Each scene shows the same named points in several views. A view is turned or mirrored, and shifted as a whole, has a little noise and may leave points out.

Scene 1
View 1
z_695: [-15  33  -3 -28  24  13 -23 -12 -18 -14  -5 -21 -21  -4  39  30  40  30
  -7   2  47   9  -3  -2  28  14   7   4 -12 -25]
z_285: [-10  19  13 -19   5  -7 -16 -11  -6  -5 -18 -30 -20  11  23   9  15  11
  -5  -1  23   5 -13  -7  18   1   9   5 -12  -4]
z_415: [-14 -20  34 -24 -14 -12 -22  14   6   5   4 -37  16  -9  -1 -32 -57 -45
 -18  13 -12  17 -11  -1 -24 -18  11 -24  10 -17]
z_22: [ 10  -7  10 -25  -5  -5  -8  -9  12  -5 -18 -41 -13   2  18 -14  16   6
  -2 -11  22  -5 -14  13  -8   7  14  -9   2  -4]
z_13: [-13  15  15 -26  12  -4 -17  -7  -5 -10  -2 -31  -8  -4  20   3   3   3
  -9   7  20   9  -9  -3  10   1   5  -3  -7 -22]
z_443: [ -3   6  11 -34   1   2  -7 -10  -3  -9  -8 -33  -6   3  32 -11  10   0
 -11   0  18   2 -11   7   0   7  18  -8   3 -14]
z_69: [-25  14  23 -26   2  -2 -25   2 -16  -3  -3 -23  -1   5  24  -1 -19 -15
 -17  14   9  19  -9 -14  10  -8  13  -5  -5 -16]
z_477: [ -9 -10  29 -21   3 -18 -19   3  13  -2   4 -42   5 -14  -4 -20 -35 -24
 -12  11  -2   9 -12   1 -14 -10  -1 -15   1 -22]
z_494: [ -3   2  25 -44   3 -18   8 -21   7 -20   1 -42  11   1  29 -39 -14 -19
 -17  15 -10  -4 -17   9  -7  -1  10  -9   6 -24]
z_459: [-16  -1  29 -10   7 -19 -31   7   9   2  -1 -36  -4 -13 -11   0 -31 -16
  -8  10   7  15 -10 -10  -2 -12  -7  -8 -10 -17]
z_371: [  7 -16  26 -27 -25 -21   1  -8  13  -1 -22 -43   0  18  16 -40 -19 -24
 -10  -2  -9  -4 -22   6 -18  -7  22 -10   8   8]
z_734: [-11   4  12  -8  11  -2 -36   9   3   3  -7 -31 -18 -14  -3  20   1   7
  -1  -1  34  14  -5  -4   6  -1  -3  -7 -10 -15]
z_289: [ 14   5   3 -38   4  -4   7 -24   9 -19 -16 -42 -13   5  36 -16  36  18
  -4  -9  23 -13 -16  20  -1  16  14  -3   2 -13]
z_987: [-29  31  21 -16  15 -10 -30  -5 -16  -5  -9 -23 -17   7  17  21  -2   4
  -9  14  20  18  -9 -23  29  -6   1  10 -21 -11]
z_799: [-13   5  34 -13 -17 -29 -16  -5  -1   4 -26 -35 -10  28   8 -16 -26 -20
  -8   5  -8   8 -22 -18   7 -18  12   5 -11  16]
z_716: [ -1  15   0 -26  -2   9 -13  -9 -11  -6 -22 -26 -22  12  38  10  36  20
  -3 -10  39   2  -9   5  12  11  22  -1  -3  -2]
z_177: [  0  -1   9 -36   8   4  -8  -6   4 -12   3 -38   0 -14  25 -13   6  -1
 -11   1  20   2  -8  16  -8   9  12 -16   7 -29]
z_76: [-18  12  18  -5  32 -12 -39   5   9  -3   7 -34 -15 -32 -17  28  -6  10
  -3   9  30  16  -3  -8  12  -2 -23  -2 -19 -34]
z_588: [  0   4   4 -26  29   2 -19  -4  12 -16  12 -38  -8 -36   8  10  17  16
  -4   2  36   3  -1  16  -2  14 -11 -15  -2 -45]
z_550: [ -5  -2  12 -36   5   4 -12  -3   0 -11   4 -34   5 -13  26 -15  -4 -10
 -14   6  14   6  -7  11  -9   5  13 -18   8 -29]
z_753: [ -1 -17   6 -32  -5  18 -20  13   2  -1   5 -33   5 -22  19 -14  -9 -15
 -13  -2  23  11  -3  19 -25   6  19 -31  18 -28]
View 2
z_371: [  9 -26 -12 -22 -18  14   2   5   8  16   5 -22  15 -15 -20  23 -39  13
  -3 -12  11 -17 -22 -18   7 -16  14  32 -23  -5]
z_695: [ -7  24 -23  50 -20 -15 -12 -11 -19  -5 -16  20  18  28  31  10 -15 -25
   6   1 -38  14  38  -2 -15  13   6 -15 -28 -13]
z_22: [  6 -10 -11  15 -21   6  -2  -3 -11  11   5  -4  -3   3   3  19 -22 -13
  -4  -5 -11  -9 -13 -13  -2 -10   6  14 -18 -11]
z_13: [ -1   6 -11   8 -13   0   2  -2  -3   2 -16   3  22  20   6  13 -16  -3
   8   1 -18   4  18  -1  -7   8   2   6 -18  -5]
z_716: [ -4   6 -29  39 -21  -7 -16 -11 -23   5   0   7   8   3  23  17 -28 -23
  -5  -8 -27   0  15 -11  -7  -2  15  -3 -31 -12]
z_477: [  2 -13   8 -33  -1  16  21   6  10   6 -15 -11  19  14 -18  18  -8  18
   9   4   3  -8  -5   3   3   1  -4  26  -2   6]
z_415: [ -6 -25   6 -55  14  17  21  10  12   4 -17 -13  27  -1 -20  25 -11  37
   7   3  17 -24  -4   7  11  -1  10  37  -3  16]
z_799: [ 10 -10 -30 -37 -14  21   2 -10   5  11  -5 -24  36 -16 -22  16 -46  10
   4 -14  -8  16  13 -10   5  -9   3  18 -23   7]
z_494: [  9  -9   5  -1 -25   0   4  19  23  10 -11  -9  28  16 -16  15 -29  15
  10  -3  11 -15 -13 -17  -6   1  12  26 -26 -19]
z_443: [  1  -2 -12  16 -20  -4  -5   3  -1   6  -6   1  18   8   5  18 -26  -2
   2  -5  -7 -10   3 -11  -5  -1  15  11 -29 -13]
z_177: [ -3  -5   4  18 -12  -6   4   9  -3   4  -9   6   7  20   7  18  -7   0
   3   4  -4 -21  -6  -5  -5   3  12  16 -15 -12]
z_289: [  8  -2  -6  43 -35  -6  -8   3  -6  12   4   0  -4  15  10  14 -24 -21
  -2  -4 -13 -10 -15 -20 -12  -5   9   8 -27 -26]
z_550: [ -6  -6   4   8  -6  -4   6  11   1   3 -14   5  15  19   4  19  -8   9
   6   4   1 -22  -1  -2  -3   4  13  19 -17  -8]
z_459: [  2  -5  -4 -34   2  19  20  -6   0   3 -17  -9  20  15 -13  14  -6   8
  10   4 -13  10  14   7   1   4 -13  16   1  12]
z_76: [  1  12   0  -7  -2  14  22 -13  -9  -3 -23   5   8  41   2   7  11 -13
  14  12 -35  26  26  12  -7  13 -28  -3  11   9]
z_753: [-15 -16   7   2  10  -3  10   8 -12   0  -8   9  -1   9  13  26   4  11
  -1   6   2 -39  -8   6   4   0  19  24  -6   0]
z_734: [ -3   4 -14  -1  -1  11  11 -17 -20   0 -11   3   4  16  10  14  -1 -14
   2   4 -30  12  20   7  -4   3 -10   0   0   9]
z_69: [ -7   2 -17 -15   0   0   2  -1   1  -2 -22   1  40   7   1  17 -22  14
   8  -2  -9   0  31   4  -1   8  13  11 -22   5]
z_987: [ -2  16 -28  -5 -10   4   0 -14  -5  -4 -23   1  40  17   4  10 -25  -5
  11  -2 -32  29  46   2  -8  10  -3  -5 -22   5]
z_285: [  2   8 -26  14 -21   2  -6 -12  -9   4  -8  -2  21   8   7  12 -29 -14
   3  -6 -26  14  21  -9  -7   1   3  -1 -25  -6]
View 3
z_716: [ -4 -10 -22   4   4  -4   0   7  22  -3 -30 -30  30   5  -8   9 -17  14
   8  -2  13  18 -22  21  22  22  33 -33  23 -12]
z_22: [-16 -10 -19  -6  -4 -11  -7  -8  23 -18 -23 -17  14  -6  14  -7 -13   9
   5  -1   7   3 -26  -2  20  15  15  -6  19  -6]
z_177: [-14  -9  -9   2   7  -4 -10   6   9 -30 -15 -32  11  -6  -1   6  -3   9
  11   0   2  -4  -9  -8   0  14   5   6  17  -8]
z_550: [-10  -8  -7   2   5   1  -7   6   3 -27  -7 -34   4  -3  -5   4  -2  12
   7  -2  -1  -9  -9 -11  -5   7   4  11  17  -6]
z_459: [ -2  -7 -12 -13  -4  43  -2  -6  -8 -27  -3 -15  -5  14  12 -24  25  19
 -12  -7   9 -28 -18   5  10  16  -9  11  12   3]
z_477: [ -9  -7  -8 -12  -6  22  -6  -8  -6 -30   1 -15 -13   4  14 -23  14  14
  -8  -8   1 -31 -17 -15   1   4 -13  26  13   1]
z_69: [ 10  -7 -10  -3  -1  29   7   9 -12  -5   2 -31   0  20 -15 -10   2  22
  -9 -11   4 -17 -17   8   0   1  11  -2  18  -7]
z_415: [ -2   1  -6  -9 -11  26  -1 -13  -8 -24  21 -18 -32   1  12 -23   8  27
 -18  -9 -13 -40 -16 -30  -4 -22 -13  36  14  10]
z_76: [ -4 -14 -12  -6  11  55  -6   6 -10 -41 -23 -23  17  16   8  -8  45  13
   0   1  21 -15  -5  29  13  50 -10  -7  11   0]
z_494: [-13 -14  -2 -12  -6 -15  -6   5  -7 -20  -5 -22   1   6  -6 -20 -17  -2
   6 -14   4 -20 -26 -22 -15  -2  -1  31  17 -23]
z_371: [-12  -5 -15 -18 -20 -13  -1 -19  14  -8   0  -5  -9  -2  17 -31 -25  12
  -8 -13  -2 -18 -40 -25  12 -17   8  19  17  -6]
z_695: [  1 -15 -15   8  17  16  -2  25   5 -14 -35 -43  41  14 -22  19   5  10
  15   1  20  17  -7  35  11  43  25 -37  21 -18]
z_987: [ 14 -13 -15  -9   1  43   8  15 -15  -1 -13 -27  19  33 -17 -15  12  16
  -7 -11  21  -9 -22  34   9  26  15 -20  17 -14]
z_588: [-19 -15  -9   4  17  14 -16  11   5 -49 -30 -34  25  -4   3  13  23   3
  19   7  11   0   3  10   4  46  -4  -1  15  -7]
z_734: [ -2  -7 -19  -1   4  40  -2  -1   6 -25 -19 -23  13   7  10  -3  23  22
  -4   1  12  -4 -11  22  23  31   6 -18  15   5]
z_753: [-12   0 -10  12   7   5 -11  -3  14 -33  -1 -35  -6 -18   5  16   3  24
   2   6 -14  -9   1 -20   3   0   3   9  16  10]
z_285: [  2 -13 -18  -8  -2  13   3   6   6  -5 -23 -22  23  17  -5 -10  -5  12
   0  -8  18   2 -28  23  17  23  21 -21  18 -14]
z_443: [ -7 -11 -13  -3  -1  -7  -3   5   8 -10 -15 -27  14   5  -7  -4 -15   8
   6  -6   7   0 -23   0   4   9  16  -3  19 -16]
z_799: [  7  -7 -17 -24 -21  22   9 -12  -2   8   1  -3  -6  23   8 -44 -11  19
 -19 -19  12 -24 -46   4  18  -7  12   3  17  -9]
z_289: [-21 -15 -16  -3   2 -26 -11   3  24 -21 -35 -23  30  -6   4   2 -20  -3
  19  -2  13  13 -24   2  12  26  19  -8  20 -20]
View 4
z_415: [ 31  15   7  -9  32 -12  -8  24  25  15  32 -10 -40  -9  -4  15   7  33
  37  22 -14  13   3  -1   9  -5  11 -18   1 -19]
z_177: [ -6  -5  19 -28  16   1   0   1   4   0  -5  -6  -7   5  38 -20   9   5
  12   8 -27   4   4 -23  11 -18  -7 -16 -18  -5]
z_734: [ 15 -20  19  -7  18  -6  15  19   4  -8  -5  16 -15  32  45   3   7  -4
   9 -13 -21  18  -4 -23   4   9 -18   1  -1  21]
z_69: [ 12  -9  13  -4  20  -5  -2  14  15  17   4   9 -21   3  22 -20   1   4
  33 -21  -3  30   9 -14   9   2  -1 -24   8  10]
z_477: [ 18   5   9  -8  30 -14  -5  16  15  10  12   0 -29  -2   6  13   8  19
  20  13 -20   0  -1  -8  -1  -1  -7 -17  -6 -10]
z_716: [ -8 -19  24 -28 -12   5  18   2  -1  -4 -27  15 -15  30  57 -40  15  -8
   3 -15 -15  31  16 -35  14 -24  -6 -21  -9  26]
z_371: [ 12  14  10 -25  -3 -14   3  14  17  14  -4   6 -53   0  -1  -4  23  31
   7  31 -11  15  18 -15   3 -34   9 -38 -10  -4]
z_695: [-15 -33  25 -17   6   6  11  -4  -7  -4 -28  18  11  27  68 -47   2 -26
   9 -42 -15  24   7 -34  10  -1 -22 -14  -6  31]
z_550: [ -1  -1  18 -24  20   1  -4   3   8   5   3  -7  -9   0  32 -19   6   8
  20   6 -23   8   5 -19  13 -15  -3 -17 -13  -9]
z_588: [ -8 -18  21 -20  28   0   4  -1  -6 -12  -9  -1  13  18  54  -8   3 -10
   4  -5 -37 -12 -12 -27   5   1 -28   1 -21   2]
z_494: [ -7  10  11 -21  17 -10 -13  -4  12  21  -5  -1 -22 -20   5 -21   9  17
  14  13 -16  -3  11 -13  -1 -24  -5 -41 -16 -15]
z_13: [  0 -14  17 -12  15  -4   2   5   5   6 -11  12 -11  10  35 -20   5  -3
  15 -16 -15  13   5 -21   4  -3 -15 -20  -5  13]
z_799: [ 22   2   8  -2   0 -20   6  23  19  21  -9  28 -57   9  -4  -2  16  18
  14  -3   4  31  18 -13  -7  -9  -1 -39   8  18]
z_443: [ -6  -6  18 -25   2  -1   4   1   6   8 -14   7 -18   6  32 -31  12   5
   9  -2 -15  16  13 -24   8 -24  -5 -29 -11   6]
z_753: [ 10  -1  21 -30  21   7   2  11  11  -6  19 -21 -12  10  42  -9   8  15
  24  19 -30  14   0 -19  24 -18   7   0 -13 -15]
z_987: [  8 -23  15   5  15  -9   6  13   7  13 -15  29 -14  17  31 -20   0 -11
  21 -42   0  28   8 -20  -1  15 -18 -24  11  31]
z_459: [ 23  -5  10   2  30 -16   3  22  13   5   8  12 -27  11  13  16   5   9
  19  -4 -15   8  -4 -10  -4  12 -14 -12   2   7]
z_22: [ -1  -4  19 -29  -5  -4  14   7   4  -2 -18   9 -27  19  35 -13  21   9
  -4  15 -22  11   9 -27   6 -28  -5 -22 -17   8]
View 5
z_734: [  6  -5   9  10   0  30 -14   1 -11   9  -2  -1   9  -2   7 -10   9  -1
 -29   0  -4   5  28  10 -16  -2  11 -14  -5   8]
z_289: [ -2 -23 -10  -2 -43  27 -53   7 -16  31   8 -16  15  -7  31 -12  -7   8
  -8  -2  12 -14  24  18  26  28  25 -27 -16 -16]
z_753: [  5 -23   7   1 -30  12  -5  15   3  -2 -19 -17  21  -8   3 -26 -22  -3
 -11 -18 -37 -13   9   7  -1  38  13 -24 -14 -11]
z_177: [  5 -16  -1   0 -25  15 -30  18  -8  15  -8 -15  20  -4  15  -8 -18  -1
  -7  -9 -14  -8  15  11   6  36  17 -23 -13 -16]
z_459: [  7   3   6   4   4  14   0   4  -9  11  -2   4  10   2   8   5  -3 -12
  -9  -9 -23  27  -4 -11 -20  -1   7 -19 -10   3]
z_494: [  4 -11 -10 -14 -28  -2 -37  17 -10  26   5 -11  22   0  26  10 -30  -9
  18 -15 -19  14 -20  -6   5  36   9 -35 -21 -26]
z_588: [ 14  -4   0  14   0  26 -21  31 -15  20 -19 -10  17   4  11   0  -4  -2
 -17   2  -6 -13  42  17  11  32  34  -7  -4  -7]
z_415: [  3  -9   7  -6 -18  -6  14   3   5   0  -8  -4  17  -5   3  -7 -27 -19
   9 -27 -54  29 -37 -26 -20  17  -2 -31 -20 -10]
z_76: [ 15  13   9  17  27  28  -6  17 -17  17 -11   6   9   8   4  12  11  -8
 -25   7  -4  13  34   6 -17   0  21  -2   2  10]
z_443: [  0 -18  -2  -9 -31  15 -47   6  -9  18   9 -12  19  -7  21  -7 -16   3
  -7  -8   0  -2   9  14  -2  22   3 -31 -14 -16]
z_987: [  7   3   8  -7  12  20 -46   2 -14  15  17   2  15   0  12  12   0   0
 -23   3  14  15  20  19 -42  -9 -12 -23  -2   1]
z_371: [-10 -23  -6 -12 -52   7 -22 -15  -4  18  17 -10  10 -10  26 -15 -16  -7
  10 -20 -22  22 -33 -18   8  11   5 -41 -29 -15]
z_477: [  6  -3   1   1 -10   5   1   9  -6  14  -5  -1  14   1  11   2 -15 -15
   5 -16 -34  24 -18 -17  -7  16  10 -23 -16  -7]
z_716: [ -3 -24   2  -5 -33  31 -59  -6 -11  16  15 -15  15 -12  20 -22  -2  13
 -28   2  21 -18  35  32  -6  11   2 -28 -10  -7]
z_799: [ -7  -9   1 -14 -22  12 -29 -23  -8  17  29   3   8  -6  22  -1  -5  -6
  -2 -11  -7  36 -27 -14 -26 -18 -13 -38 -21  -2]
z_22: [ -5 -24  -5   0 -42  25 -31  -4  -9  20   8 -12  11  -8  25 -20  -3   3
 -10  -7  -2  -2  11   6  16  15  18 -28 -19  -8]
z_285: [  1 -11   1  -5 -16  26 -50  -4 -15  19  18  -5  13  -5  21  -4   0   5
 -20   2  16   4  19  19 -15   0  -1 -26  -8  -4]
z_13: [  7  -6   3  -2  -7  18 -38  11 -13  16   4  -6  18  -1  15   2 -10  -1
 -14  -2   1   3  18  15 -14  14   5 -22  -8  -9]
z_69: [  6  -6   9 -12  -3   7 -33   5  -5   6   7  -4  22  -4   7   1 -19  -4
 -11 -10 -13  13  -1  10 -39  10 -15 -29  -9  -9]
View 6
z_550: [ 13  17   9   8  15 -15  18   5  16  22   3  20  15 -13 -10  11  15  -6
  21 -22  -9  -6  -8   3   3  -7  20 -17   3 -27]
z_371: [ 27   2   0  18  18   7  33  25 -16  38  13  50   1 -27 -10   7   7 -16
  16 -15   5 -29 -52  19  15  -7  23 -37  -5 -23]
z_695: [  5   7   6  -6  25 -13  16 -18  13  35  -3 -27  32   8  -1 -16 -12   2
   3 -24 -40   8  -9 -23  -8  12 -11  42   0 -32]
z_753: [ 13  31   9  13  19 -14   5  11  21  19  -6  20  17  -5 -18  13  20   4
  22 -32   5   2  -9  14  21 -13  19 -32  13 -22]
z_477: [ 19  12  -3  32 -11  -6  21  22   7  25  27  40  -2 -26  -2  10  11  -1
  30 -17   3  -2  -7  16   2   4  17 -35   1 -11]
z_289: [ 10   8   1 -24  51  -2  21 -17  -1  35  -8  27  21 -11  -7 -10   5 -22
  17 -13 -17 -12 -25  -7  15   6  -2   6  -3 -34]
z_799: [ 29 -10  -3  39 -10  11  39  32 -20  47  31  25   0 -24   0  -4 -14  -2
   5 -16  -9 -22 -54  14  -3   6  13 -17  -9 -16]
z_588: [  1  24  -3  -6  20 -15   3 -17  23  21   4  16  20  -9  -1  -6  10  -3
  32 -19 -16  21  22  -7   6  18  -9   5   7 -19]
z_13: [ 12   7   3  11   8  -8  23   1   9  31  12   6  15 -11  -1  -3  -2  -1
  14 -20 -22  -1 -11  -6  -6   8   5   6  -2 -23]
z_734: [ 12  13  -8  23   2  -2   6   5   6  34  15   2  14  -2  -3 -15 -11  13
  14 -27 -13  20  -9   5  12  21 -14   3   7  -9]
z_76: [  6  14 -14  25 -16  -8   5  -2  16  26  31  10   8 -12   7 -12  -8  12
  30 -19 -17  32  23  -1  -1  35 -19   6   5  -2]
z_285: [ 14  -2   1  10  15   2  25   1  -6  43  10   0  18  -6  -1 -13 -14  -2
   4 -19 -25  -5 -31  -7  -2  13  -4  16  -4 -24]
z_415: [ 24  16   4  48 -21  -7  22  40   9  22  26  41  -5 -27  -9  22  16   5
  25 -24  12 -10 -18  27   4 -12  35 -56   6 -12]
z_716: [ 13   5   5  -6  38  -1  18  -8  -2  42  -9  -9  28   6  -9 -16 -10  -3
   0 -27 -25  -6 -38  -9  12   5  -5  20   1 -34]
z_494: [ 19   4   9   5  12  -9  35   9   5  26  14  45   4 -33  -1  16  17 -24
  25  -8  -9 -26 -16   2 -10 -10  32 -22  -8 -31]
z_459: [ 17   8  -7  39 -20  -2  17  22   5  31  31  22   2 -19   2   0  -5   9
  23 -20  -5   9  -6  12   0  17   3 -19   3  -5]

Which points are out of place in each view (at most two, in the order of its rows)? Write none if all are in place.
view 1 -> z_443, z_289
view 2 -> z_494
view 3 -> z_695
view 4 -> none
view 5 -> none
view 6 -> z_76

Scene 2
View 1
z_860: [ -2  22  12 -14 -12   5 -18  -2  19  -7  12  16  -9  24  10   6  18   7
   7  25 -23  -8  -7  28   3  16 -12 -12  10  10]
z_170: [ 12  10  -6   0 -42  24  12   2   6  14   5  -3   4   6 -15   6  48 -40
   3 -20 -12  -2  -2   0  41 -12 -27  -4  14   8]
z_685: [ 17  11  -3  -2 -24  -8  -7   5  15   9 -11  28  -3  15  -1   1  23 -10
   1   6 -22 -15   0  29  19   0 -21 -11 -10  18]
z_598: [ 21   7  -6   2 -29 -18 -16  18  23  16  -9  45   7  23   8  10  35  -7
   8  -6 -38  -9   6  33  16 -14 -33  -9 -28  15]
z_405: [ 10  16  -3 -24  12 -21   3   8  26   1  13   7  -3  42  25  16  50  -8
   1  24 -33   6   4  28 -11  -2 -19 -19  -6  -8]
z_856: [-11  30  16 -25   0 -15 -32  14  43 -20  19  41 -13  48  23  -1   2   8
   3  29 -27  14  -4  54 -12   2 -48  -5   2  -6]
z_847: [ -1  21   9 -18  -7  -2 -16   5  26  -3  20  15  -3  33  21  17  36   5
  12  20 -34   1  -3  24  -3   7 -18 -13   4  -1]
z_126: [ 14  15   1   0 -31 -16 -22  13  26  -1 -23  58 -11  20 -10 -21 -13 -13
  -9   3 -13 -10  -1  55  24  -8 -52  -1 -16  20]
z_809: [ 10  12   1   0 -35  17   0  -7   4   6  -5   7  -5   3 -13  -1  25 -16
   3   1 -10 -18  -6  13  31   8 -12  -9  12  20]
z_11: [ 18  10  -5  -8 -10  -7   5  -3  10   8 -10  11  -6  16   3   4  31  -9
  -4  17 -19 -18  -1  24  12   8  -8 -17  -3  15]
z_936: [-10  30  12 -32   7  -5  -9   5  34 -24  19  14 -19  45  11 -10   4 -13
  -9  31  -9  19  -5  44  -5   3 -47  -6  21 -12]
z_683: [ -1  18  16  -4 -28  31 -11 -23   0  -4   4  -5 -12  -2  -7   2  13   8
   9  23  -9 -30 -17   9  21  35  15 -14  30  28]
z_158: [ 15  12  -3  -9 -12  -5   7  -3  12   2 -10  10 -10  17  -4  -5  21 -18
  -9  15 -10 -12  -2  27  17   4 -18 -12   3  13]
z_354: [  5  16   3  -7 -28  13  -3   2  15   4  11   7   0  16   1  10  38 -16
   8   0 -22  -2  -4  13  21  -1 -21  -8  10   7]
View 2
z_683: [ -9  -9   9  -9 -24  29  32 -29  13  19 -33  39  32  25  10  13   9  11
  -1  23  -9  23  19   6 -50   0  15  22  17  -5]
z_860: [  6 -11   5 -15  -5  41  28  -1  19  17  -8  32   9  17   6   8   2   4
  -1  -4  -2  13 -11  -3 -13  -4  11  10  14 -19]
z_405: [ 17 -21  -3  -5   5  27  36  29   6   1  21  11   6  23   0   2   7  -8
   0 -14   9  18 -21 -12  26   5  11  -5  26 -18]
z_11: [  7 -17  10   5  -9  28  15  -6  10   3   3   8  23  16  10  -4  18  -9
   0   2 -12  22  -3  -8  -9  15   5   6  17  -5]
z_685: [  7  -9  11   6  -1  33   2 -13  15   8   3  11  11   4  20  -7  15 -12
   3 -12 -20  22 -14  -5 -11  11  -5   5  12  -5]
z_809: [ -5   1  10   5 -13  23  11 -25  10  13 -15  21  20  18  32   8  15 -13
   3  -1 -14  31   4   4 -28   9  -5   7  24   0]
z_170: [-10  14   2  16 -10   5  11 -22  -1   9  -9  15  16  28  53  17  18 -30
   7 -13  -6  47   5  10 -16  13 -19  -7  45  10]
z_856: [ 21  -6   8 -33   9  65  15  21  38  25   7  29 -13  12   3  15  -7  -6
  -7 -26   1  -2 -41  -9  16 -15   8   4   6 -50]
z_126: [ 15   2  27  -4   0  62 -32 -22  41  19   3   6   2  -7  29  -4  15 -28
  -3 -23 -35   9 -31  -8 -10   7 -17   6  -6 -27]
z_847: [  8 -13  -4 -11   6  33  37  13  11  13   3  30  -1  17   7   6  -3   4
   2 -15   5  16 -19  -3   3  -5  10   3  21 -16]
z_598: [ 10 -10   5  15  17  32  -1  -8  13   6  16  10  -8 -11  25 -19   8 -10
   8 -34 -22  22 -30  -5   2  11 -13  -2   8   2]
z_158: [  7  -9  15   0 -13  32   7  -8  17   6   1   7  24  21  17   4  20 -19
  -2   1 -12  23  -4  -7  -8  13   1   4  19 -14]
View 3
z_856: [-14 -23  14  26  35  25  19  32   5 -12 -18  16   5  18  11  -5 -10 -42
  -2 -26 -17  13 -18   1 -26 -26 -33  26 -42 -11]
z_936: [ -9 -14   8  16  27  -5  20  19  -6   0 -25  16 -11   7   1  -1  -2 -50
  -9 -23 -13 -16 -18 -11 -31 -23 -23  29 -43 -14]
z_126: [ -7  31   6  19   4  -2  25  29  20 -31  14  19   9  20   4  -2 -20 -27
 -12   0 -16   7  11  33 -20  11 -23 -17 -22   1]
z_847: [ -5 -32  22   8  26  29  -3   8  13  -4   9   4 -16   7  14   2   9 -18
   6 -10 -10   0 -14 -22 -25 -19 -13   8 -23 -11]
z_860: [ -6 -14  11  -3  21  21  -2  16   9 -14  13  13 -18   4  15  -3   5 -26
   0  -9 -11  -5 -13 -18  -9 -14  -2  12 -21  -1]
z_11: [ -2  -1  10  -9   9   8   6   3  17  -9  24   4 -25  10   7  12   6   2
  -3   1 -13 -16  -8 -17 -19   8  -9  -9 -20   7]
z_354: [  4 -10  20   6  10   6  -9  -3  15  -6  22   6 -21  -3  10   1  12 -24
   0   8  -3 -15   3 -13 -30  -8   1 -15 -10 -15]
z_405: [ -6 -37  23   8  24  20  10  -1  14   9   0  -5 -22  13   5  17  10   1
   3 -14 -13  -7 -19 -28 -41  -9 -31   6 -35  -8]
z_598: [ -3  -5  25  22   9  25   9  10  34 -16  27   1   0  20  10   8  -5   4
   2   5 -12  16   8  12 -37   7 -28 -31 -15  -7]
z_683: [  1   6   0 -32  13  11 -19  11   5 -26  36  20 -35 -10  20 -10  12 -33
  -3   4  -6 -25 -11 -30  18  -8  35  11  -4  10]
z_158: [ -2   7   7  -5   7  -5  10   4  12  -9  17   9 -23   8   2  10   2 -11
  -8   1 -11 -21  -5 -11 -21   8  -9  -7 -22   3]
z_170: [ 12   4  22   8  -5 -17 -14 -19  18   0  32   3 -27 -12   3   3  17 -25
  -4  25   4 -29  19  -9 -43   1   9 -39   0 -23]
View 4
z_170: [ 24 -33  29  33   4 -18 -19  12  -5   2  13 -10 -13  22  -8 -14  58 -15
   6  40 -35   4 -17  12 -14 -38  23   4 -11  -3]
z_11: [ 11 -11  12   8 -12  12  -5  -5 -16   5  -3   5   0  15 -12 -19  30 -23
  -2   8 -18   5 -13  23  -2  -3  -7 -18 -16   1]
z_685: [ -2  -6  16   8  -5   4 -15  16 -20  -1   5  11  -2   5 -19 -21  34 -24
   0  13 -13   6 -12  17  -6  -4  -8 -24 -12 -10]
z_936: [-35  -3  -9  24 -42  10 -36  12  -2   4 -23 -32 -13  15  13 -26  21 -14
 -34  11   1   7 -30   8  -4  18  19 -44 -37  13]
z_856: [-55   2 -12  17 -38  17 -29  31  -6 -10 -18 -12  -7  -8   5 -32  26 -19
 -25  -2   9  10 -27  -4   4  33   2 -52 -31  11]
z_847: [-18 -22   1  19 -25  14  -2  11  -1  -7 -13  -2  -4  -3   4 -28  42 -22
  -4  -3 -13   8 -25  -2  11  13   0 -24 -21  22]
z_598: [-18  -4   9  10   3   5 -14  30 -19 -12  25  19  10 -18 -19 -20  43 -20
  10  15  -8  16  -3   4  -7   0 -15 -25  -6  -5]
z_405: [-15 -16 -15  20 -27  21  -1 -10  -1   2   4 -11  15  -5  13 -18  32 -13
  -6   4  -8  18 -11   6   5  14  -4 -21 -20  33]
z_809: [ 20 -21  31  15  -5  -6 -13  11 -14   2  -9   4 -19  25 -19 -24  44 -28
   0  18 -29  -4 -24  19  -5 -20   7 -12 -15 -14]
z_158: [  8  -7  14  10 -14   5 -17  -1 -16   8  -4  -4  -4  21 -12 -18  26 -22
  -9  17 -16   4 -15  25  -8  -7   1 -22 -20  -6]
z_354: [  3 -26  17  25 -10  -2 -11  14  -4  -4  -3  -3 -12  10  -5 -23  51 -21
   0  16 -24   4 -23   5   0 -12  11 -11 -16   5]
z_683: [ 27 -29  39   7 -20   5   4   0 -12   3 -47   9 -35  38 -19 -35  40 -40
  -5  -7 -34 -18 -43  19  12  -7   5 -15 -23 -10]

Which points are out of place in each view (at most two, in the order of its rows)? Write none if all are in place.
view 1 -> none
view 2 -> z_809
view 3 -> z_126, z_683
view 4 -> z_170
